The views of a scene show one set of named points, each view turned or mirrored, shifted and resized as a whole, with a little noise and some points left out.
(in the rows, 128 means zero)

Scene 1
View 1
Z_918: [105 179 112 110 165 121 118 146 132]
Z_656: [113 191 136 124 165 130 123 144 131]
Z_550: [111 184 106 113 161 110 117 155 141]
Z_886: [107 178 128 113 163 134 122 145 125]
Z_408: [112 167 107 100 153 129 115 165 135]
Z_585: [114 182 148 120 164 147 126 145 122]
Z_280: [101 171 109 103 163 125 117 145 128]
Z_551: [113 189 138 123 165 132 124 145 130]
Z_358: [109 176 119 109 161 128 119 152 132]
Z_598: [107 213 137 139 180 106 126 127 135]
Z_380: [101 177 107 106 165 119 117 144 132]
Z_286: [107 180 110 110 162 119 117 152 134]
Z_395: [117 169 159 112 156 171 127 154 115]
Z_242: [107 192 157 125 172 146 130 129 117]
View 2
Z_358: [118 117 146 168 136 137  99 144 110]
Z_242: [134 157 152 136 137 144 100 160 115]
Z_408: [123 101 142 181 131 136  99 135 111]
Z_550: [ 98 111 150 178 143 131  94 144 108]
Z_395: [168 141 148 144 117 143  94 144 124]
Z_551: [121 138 154 154 139 135  91 153 115]
Z_280: [113 113 138 170 136 141 112 144 102]
Z_656: [118 138 153 155 141 136  93 152 114]
Z_286: [111 107 140 176 136 139 105 141 105]
Z_918: [107 116 144 170 139 139 104 146 105]
Z_598: [ 89 155 160 148 160 134  92 167 109]
Z_585: [139 142 151 147 131 139  93 151 118]
Z_380: [113 113 143 171 136 138 104 144 106]
View 3
Z_380: [127 133  69 118 117 134 144 117 159]
Z_886: [117 125  86 125 107 123 137 104 160]
Z_242: [100 115 120 140  98 104 120  80 171]
Z_395: [100  93 108 134  66 142 136  67 147]
Z_280: [133 136  71 117 116 126 146 118 150]
Z_918: [124 135  71 120 123 125 142 120 162]
Z_585: [103 110 102 133  97 126 130  85 167]
Z_551: [106 119  95 131 115 126 128  97 177]
Z_408: [128 125  56 113 111 154 151 117 151]
Z_550: [124 137  61 116 137 140 141 127 175]
Z_598: [102 137 104 136 148  95 111 108 207]
Z_656: [113 128  90 127 118 117 132 104 170]
Z_286: [127 133  67 118 125 133 143 119 165]
View 4
Z_395: [171 108 156  56 128 153 146  99 121]
Z_886: [169 122 135 108 119 144 126 110 112]
Z_242: [162 113 152  99 114 167 146 115  99]
Z_585: [169 110 145  95 117 158 136 111 114]
Z_550: [176 120 119 133 119 138 106 116 122]
Z_598: [164 106 137 143 102 173 130 129  94]
Z_656: [170 111 137 116 115 156 127 115 112]
Z_358: [173 122 127 114 123 138 116 110 120]
Z_380: [172 127 125 118 123 134 114 110 119]
Z_551: [171 109 138 112 116 157 129 115 113]
Z_408: [176 126 122 116 126 129 110 108 125]
View 5
Z_358: [141 124 111 134 135 131 183 144 183]
Z_551: [151 143 116 126 151 120 190 137 199]
Z_918: [148 124 112 130 131 137 183 156 181]
Z_395: [114 154 116 149 168 105 170 101 199]
Z_886: [142 138 118 135 145 127 178 143 188]
Z_550: [153 112 105 123 124 141 195 155 179]
Z_280: [139 124 114 140 130 139 174 157 176]
Z_286: [146 119 109 131 128 138 186 153 180]
Z_656: [151 142 116 127 151 122 189 141 197]
Z_598: [179 149 122 111 149 125 200 160 203]
Z_408: [125 106 102 138 125 137 186 139 172]
Z_380: [140 122 110 134 130 137 181 149 179]
Z_585: [129 152 118 140 162 112 175 119 199]
Z_242: [152 169 129 132 168 111 175 136 207]
View 6
Z_550: [147 138 154 150 124 109 158 158 141]
Z_358: [131 136 156 150 131 128 166 129 136]
Z_280: [133 138 153 149 129 126 172 132 136]
Z_656: [136 123 163 149 131 124 144 117 134]
Z_585: [125 120 169 152 136 137 147  98 132]
Z_242: [130 111 163 145 134 125 138  82 131]
Z_395: [109 122 174 156 146 162 158  82 130]
Z_918: [137 136 151 145 127 117 167 133 137]
Z_598: [154 110 160 141 125  91 121 118 137]
Z_286: [136 138 153 148 127 120 167 139 137]
Z_886: [130 129 157 147 131 126 162 113 135]
Z_408: [127 147 156 154 132 138 180 145 136]
Z_551: [135 122 165 149 132 125 146 115 136]

Which points are out of place in each view (at most two, in the order of its rows)? Write none if all are in place.
view 1 | Z_380
view 2 | Z_286
view 3 | Z_656
view 4 | Z_395, Z_408
view 5 | Z_598, Z_585
view 6 | Z_550, Z_280
